Each row is a point on a landscape with many peaks, with its height.
A climber steps from a point to the highest of its 2 nearest points, and stops where none of them is higher. Distance is the straight distance between rows; heights are no part of it.
dob (h 2.20): [ -9  16  22 -17  -5  23  16 -19 -32  -3  40  37   0  21  20 -17  16   2
 -15  33  -4 -19 -33 -20 -20 -19  -4]
sab (h 5.17): [  3 -10 -52 -50 -20 -25  -5   8  17  -7 -71  -4 -16   7   4  -5 -16  -3
 -31  23  24  23  15 -10 -12 -14 -15]
Vekor (h 2.35): [ 19 -38  13  -4  27   4  10 -19 -13 -18  14  -3   4  -7  -8 -12   8 -28
 -52 -39  22  18  10  35   3 -24  21]
sulik (h 4.90): [ 52 -31 -10  13  31  -7  19  16 -13   9  15   1 -15  21  -4 -31  -2  -9
 -34  19  38 -17 -10 -11 -17 -47 -13]
luni (h 2.12): [  1 -20 -10   0  17 -36  -2  20   7  31  19  -7   4  19   9   8 -43  49
 -20  21  48 -21  26 -13 -19 -41 -15]
selab (h 5.53): [-59  -7   2 -33 -64 -15 -19  -3 -13  -9 -26  -7  23  33 -17  19 -26   0
 -38  -6 -17  -3   6  29  -9  20 -14]
Bevil (h 2.01): [-10 -27   9  11 -23  10   3  -5   4  -2  21   0  25   7 -30 -13  17 -53
 -31 -38  -5   9 -19  23   4  -2  40]
sovu (h 3.06): [ -3  34  -5  31  18  35 -30  27 -34  17  39  25  12 -32   8 -19  15 -15
  18  -3 -24 -14 -51  -3  25   7  24]
moz (h 4.47): [ 30 -21 -34 -26  -9 -16   6 -28  37 -31 -65 -27 -15  -4  -7   4  20 -33
  17 -21  22  35   6 -15  -3  28 -12]
lub (h 3.17): [ -1 -19  26  34  43 -10  28  -7 -31   9  25 -20 -17 -18  17 -23 -32  20
 -21  -9   0  -5  -5  -4  31 -14  38]
gosuv (h 0.91): [-33  35  24 -30   8   9 -21  -4 -63 -25  22  16  -4 -19  -1 -23   4 -18
  -1 -18 -25  11 -17  24  45  28  17]
talu (h 2.73): [ 20  12 -17  16  -9  28 -29  -1 -25 -10  15  31  22 -24  36 -23   4 -11
 -31  11 -20  -8 -46 -13  15 -23  37]
poz (h 4.04): [ -3 -24  -5  22  14 -32 -10 -12  12  30  10 -39  11 -12  -4  -8  -4   5
   0 -19  28  14  -1 -21  39  34  17]
govi (h 3.91): [-13  -4 -18 -35  -9  -7   9 -22  31  19 -70 -30 -23   8  12  45  -5 -14
  27 -10  -2  31   2 -14 -15  38 -16]
fol (h 1.34): [ 15   6  19 -10   3  44 -31  14 -40  -6  58  50  26  31  -8   3  30 -44
  13 -19 -21 -14 -19  37  11   7   3]
geki (h 1.60): [ 28  19  -6  15  -7  42 -47  41  -2  -7  41  51  25 -10   6   6  41 -34
   1 -27 -51  13  -2  20  10  21  10]
kun (h 5.74): [-25  28 -33 -71  -8 -15 -36   5  -5 -12 -76  -7 -39   7   1  21 -34  14
  -6  23  29   9  14  -8  14   3 -27]
zal (h 1.16): [-25  24  34 -10  41   9  16   3 -31 -10   1  -4 -34 -35 -32 -15   4 -24
  34 -31 -14  16 -25  28  19  14  16]
vago (h 2.76): [-36  -1  22  -5  12   1  49  -6 -34  27  59  10  -3  40  28 -20  -8  37
 -28  62  13 -21 -18 -27 -13 -28  -5]
Fop (h 3.34): [-14 -15 -17  29 -19 -35  35  11  36  50   3 -38  -1  21   1  14 -13  45
   7  35  12 -18   1 -43 -26   2 -18]
Tiv (h 1.61): [ 14   7  26 -47  -6  -2   6 -17 -43 -24   3  25 -24  20 -17 -44  30 -38
 -22   3   9   5 -28  -2  10  -3 -22]
vimig (h 3.28): [  2  22  12  23  34  24 -45  10 -17  37  41   6  17 -32  36  27  -5  17
  35  -5  -3  -6 -17   7  28  20   8]
tipa (h 3.95): [ 12  55  20 -21 -23  17  -3 -16  -2  -7  -2  20 -13 -18   9   0  34   6
  12  12 -28  15 -32 -42  -3  30 -18]
zupub (h 2.36): [-12 -33 -64  -1  30 -42 -21  28  25   2 -54 -32 -21   8 -19  -2 -49   6
  -9  13  55  10  40   2  18 -27  -4]
dito (h 3.53): [ 24  -6   1  22   4  -7  17 -13  33  40  28   1  22  -4  25  22   8  42
   8  23  24  -8  10 -40 -20   3 -11]
Sop (h 4.71): [ 26 -55  -9   2  28  17  20  -7  16  44   9 -12  15   7  27  39   8 -21
  10 -20  16   1  -2  25   1 -18  19]
minok (h 5.55): [ 35  -6 -28  58  20   5   0  20  18  11  -4 -23  -4 -19 -32   7  -3  11
  53  10  12 -46  -7   5  -3 -15 -28]
dosuz (h 1.07): [-17  35  31 -45 -58  -1 -21  -8 -24 -38 -15  35  -2  31 -21 -43  42 -40
 -16  23 -29 -17 -33 -11  17   2 -20]
gike (h 2.74): [ 13 -18   6 -42   8 -21  -8 -20  -5 -17 -17   1  -9  -5   7   5 -11   8
 -49 -20  29  27  24   9   9   9  -6]
gotag (h 1.96): [-14   6  18  27  11 -34 -14   3 -30 -23  29  -5   9 -13 -13 -38 -36  50
 -24  12  28 -33  22  -1   2 -25   4]
difi (h 1.48): [-12 -11  16 -35  -1  25  -4  -5 -51   6  62  37   5  55  14   3  27 -40
  -7  11   4 -30 -28  25 -15 -12  -8]
veteg (h 3.33): [-41   9  -5 -41 -16 -24 -25  -7 -39   5 -16  -9  -8  15 -10 -13 -18  13
 -29  13  28  -9 -19 -10  41  16 -11]
bimip (h 3.69): [ 18  -9  -3  64   8  -7  45 -13  34  25  17 -32   0 -18  19  -9   4  26
  31  16 -17  -1  -1 -50  -4   5  14]
vata (h 1.82): [ -8  36 -23  38 -20  32 -36  48  18 -12   3  33   5 -36 -15 -17  46 -47
  19 -26 -47  18 -20  23  -5  15  28]
Sopek (h 4.83): [ 19  -4 -45 -39  10 -33  -3   8  17  10 -42 -12 -16  -1  36  -8 -28  29
 -36  22  28  14  25 -54  16 -24  21]
fegeb (h 3.48): [  6  12  18 -64  12   2 -23 -19 -20 -14 -27  10 -20  11  33  38 -21  26
  -9  -5  11   7  29  -3  15  23 -16]
kabal (h 4.78): [  8  29  31   0  -3   7   1 -21  27  -4  25   9  11 -33  15  19  23  32
  11  -8 -19  39  18 -18  -5  39  -2]
muka (h 2.63): [ -4  28  26  11  -7  30  36   4   5   1  13  13 -25  14 -34   4  23 -25
  47  13  -3 -20 -40   0 -45 -18  -6]
tos (h 5.83): [ 46 -13  -8  55  40 -40  -1  39  -1 -25   0 -19 -31  23  -3  -9 -50  39
   5  34  16 -39  13 -27  27 -10 -27]
dom (h 3.47): [-35 -11  32  11  12  -2  48 -17 -18  36  27 -18  -8   6  -4  -6  -2  11
  -9   6  -2   3 -27 -18  19  10  21]
remav (h 5.42): [ 28 -59 -26  25  45 -27  39  -8  31  29 -31 -44 -18   5  14   9 -18  -3
  37 -11  35   3  31  -6   5  -9   3]
devu (h 4.05): [-43  15   4 -16 -85  12 -10 -14   1 -31 -41   7  23  14 -10  -3  -3 -18
 -43  -4 -53  -7 -11  12 -24  -4   6]
Libef (h 3.36): [-25   7 -14 -48 -19  -2  22   0  17  30 -48  -9 -18  13  23  39 -23  11
   2  26 -10  11  -9 -19 -39  -7 -19]
pinuk (h 2.83): [-22  -2 -24 -46   2 -24 -18 -13 -27 -13 -52 -21 -17  -4   6 -22 -27  16
 -59  -1  24   4   8  -5  64 -12  31]
dap (h 5.02): [-25  14  21  31 -36  -9  16   4  33 -13  24  -9  19 -21 -57  -6  16   0
  11 -20  -3 -15   8  26 -44  -4  -7]
dele (h 4.16): [ -9  -7   5   2   2  -9  18 -38  29 -19 -16 -18   6 -49  39   8 -13  25
   6 -24 -10  27  29  -3  -7   4  41]
mus (h 2.43): [ -2  51  23  -6   5  35   4  25  -4 -20  32  34 -23  -9 -30   7  40 -36
  62 -18 -21 -10 -10  37 -35   1 -24]
guden (h 3.63): [  3 -23  17  -3  36  -4 -39  -7 -12  38  23 -13  14  -9  25  34 -18  17
   0 -20  29  11   8  17  41  25  15]
rezo (h 2.21): [ -9 -40 -41   9   8 -26  17  34  20  39 -26 -24   2  14  -4  16 -38   9
  -2  17  30 -23   7  12 -34 -43  -2]
zat (h 1.89): [-47   2  22 -32 -37  38  28 -20 -17  15   2  20  18  55  28  58  -7  13
 -14  28 -46   9  14   5 -31  29 -11]
tepeg (h 2.94): [-30  12  28 -17 -74  36   4  -9 -12 -10  -2  25  26  64 -12  19   4 -11
 -19   6 -64  -9  -1   4 -34  15  -9]
rim (h 2.11): [ 20  40 -17  59   9  19 -16  31  33  13   9  -9  -2 -60   2   6  26  16
  65 -19 -20  -2   3  -8 -15   2  -6]
Vuvir (h 5.67): [ 22  36  36   6  -1  28  -2   9  21 -29  52  54  32 -25  10  12  28  28
  -2  -6 -47  33  46  17 -35  17 -11]
peg (h 5.69): [ 29  -2 -10  73  44 -14 -21  27  -2 -11  13 -12  -7 -28  -1  -9 -40  36
  31   8   3 -38  13   0  18 -17   7]
Kiga (h 5.73): [ 49 -30  13  21  48 -19  61  -5  14  11  -2 -24 -38   8 -18  -7   5  -8
  21  -3  22   4   4 -20  -6 -10  -8]
zon (h 1.30): [ -9   8  26 -20   3  -6  25 -13 -19 -16 -14  -7 -33   1 -53 -18   8 -40
  16 -16  17   8 -26  12   0  11 -13]
ritiv (h 2.79): [ 35   7   0   1  -8  34 -17 -12  -6 -23   8  33  31 -19  44  14   4  -5
 -14  -8 -30   9  -6  13 -19 -17  17]
Lat (h 0.08): [  0  40   5  -7  -7  13 -77   8 -33 -56  -4  49  12 -14   3 -27  -4 -10
  12  16  -6 -24   3  35   5  -9 -25]
bubam (h 1.73): [-14 -44 -27   4 -17  -9  -4  14  -1  27  -1 -10  23  35 -40  -5   7 -48
 -25 -11  30  -9 -26  25  12  -6   5]
lok (h 3.38): [ 24  37 -14  13 -12  -2  12 -16  11  -4 -38 -16 -28 -25   9  -1  10  23
  26  21 -10  -2 -22 -62 -11  -4 -10]
tileb (h 2.22): [ -3  34   8  21  12  38 -16  19  11  14  17   4   5 -37  -2  43  20  -3
  66 -25 -25 -10  -4  43 -13   3 -11]
ruz (h 3.54): [ -2  33  27 -38 -17 -10  17 -43   9 -41 -20 -17   0 -49  13  -7   9  34
 -34 -25 -27  29  37  -3  32  20  38]
mer (h 3.14): [ 55  30 -14  15  -2  19 -17  -8  19 -23 -15  19   5 -36  36   5   5   9
  22  16  -6  -4 -11 -24 -29 -10  -3]
meka (h 4.12): [ 12 -62  -1  17  12   5  39 -30  37  32  41 -17  39   3  28   1  33 -28
   0 -41  11  22  11   1  13   9  45]
Limi (h 1.12): [ -1  -5  34  -9 -14  50  26 -15  -2  21   6  14  15  51   7  70   6   5
  19  -3 -49   5  46  22 -35  36 -22]
giru (h 4.46): [ 20 -36 -45  -4  -5 -43 -11 -13  22  13 -21 -29   4   0  23 -25   1  13
 -36  -2  32  20  11 -59  48  16  23]
zekov (h 5.29): [ 58 -33   7  13  22  13  22  -3  14  20  42   9  13  11  -4  10  34 -17
  -2  -5  36  -1 -18 -11 -11 -17   2]
ged (h 2.02): [ -1  27 -55  67  -4  15 -13  38  42 -12 -10  -9   0 -52  -4 -28  44 -26
  63 -30 -32   8  -8  -2 -11  -1  23]
bofe (h 2.92): [-16   2 -10   3 -12  17  44  -8  18  39 -24 -15 -17  18  -1  37   0 -13
  27  12  -2 -10 -34   1 -48 -16  -5]
vudet (h 3.15): [-19 -21  20  37   6 -28  53  21  -4  34  41 -21   2  31  -6  -7 -29  52
  -8  46   2 -31  -1 -23  -2 -16 -18]
tupov (h 3.18): [ -8  25   9   8 -68   8 -24  -2  28 -40 -14  19  22 -15 -22 -25  27 -25
 -12  -7 -48   9  -1   9 -21  14   4]
Gur (h 4.51): [-31  14  59  -3 -22  23  37  -5  12 -23  51  23  17   4 -48   5  21  -4
   3  -7 -13  -2  11  45 -47 -10  -8]
rop (h 0.25): [-17  45  14  -9 -16   4 -71  25 -19 -59 -16  45   5 -19 -39 -54  26 -33
   5   0 -27  11   9  40  36  19 -28]
nirim (h 5.33): [ -5  21  23  27  -2 -17  -2  14   2  -2  17 -12  -6 -16 -54 -14  -3  17
  39   0  24 -34  -2  16 -20  -5 -44]
bubiv (h 2.03): [ -8 -16 -12  30  35 -15 -31  19 -38   6  24  -1   5  10  20 -12 -53  38
 -19  21  46 -42   5   4  25 -39   9]
zusu (h 4.65): [-21   9 -16 -53   6   3 -65 -10 -26 -17 -53   5 -15  19   9  47 -42   8
 -16  -7  23  17  37  14  47  33  -3]
kaz (h 2.91): [ -8  15   4 -15 -59 -21   8 -28  18 -30 -10  -3  26 -22 -12 -29  25  10
 -44 -14 -28  21   7 -15   4  10  17]
sime (h 3.87): [  6   0  10  49  21  19  28 -12  36   4  17  -9  11 -52  34   5   5  13
  30 -13 -23  16  12   0 -12  -9  40]
sav (h 0.57): [-32  32  37 -34 -36  -5 -52  -4 -37 -54  -2  48   5  36 -37 -57  30 -46
  -1   0 -53 -15  11  24  25  31 -39]
zefe (h 6.01): [ 65 -12   5  51  43 -27  33  24  -1 -33   0 -22 -41   8 -33 -26  -9   6
  23  18  -6 -12  -9 -33  23  -4 -23]
tated (h 4.11): [-48  -7  23 -29 -19  -9   5 -15 -19  26  21  -3  13  24  -5  13  -4  14
 -18   8  13  -6 -14   5  -1  23 -14]
Ket (h 2.52): [-27 -31 -45 -19  33 -11 -24  12 -20   5 -38 -11 -20  12  -9 -14 -39 -17
 -45   2  43  21   8  33  32 -22   6]
sode (h 2.29): [-25 -50 -74  -8   7 -52  23  37  27  17 -38 -53  -3  19 -11 -24 -47   5
  -5   8  16  11  38  -9 -23 -37  14]
garem (h 4.98): [ 32 -48 -48 -14  23 -12 -10 -17  33   3 -39 -19   3   5  27  17  -5 -17
   7 -18  46  26  22   3  16  10   7]
meto (h 4.53): [ 34 -26 -19  11  52  16   1  13 -31  22  -8   1 -19   1  23   6 -20  -2
   6  15  32 -22 -19  -3   4 -35  -2]
maz (h 0.73): [  0 -36  11 -14 -25   4  30 -22  35  15 -10 -12  22  36   5  55  11  -3
  -7 -23 -20  25  32  16 -30  25  -7]

For each start below, name the point where the climber stops.
sovu -> kun
difi -> dele
luni -> tated
vata -> zefe
Gur -> zefe
Libef -> zefe
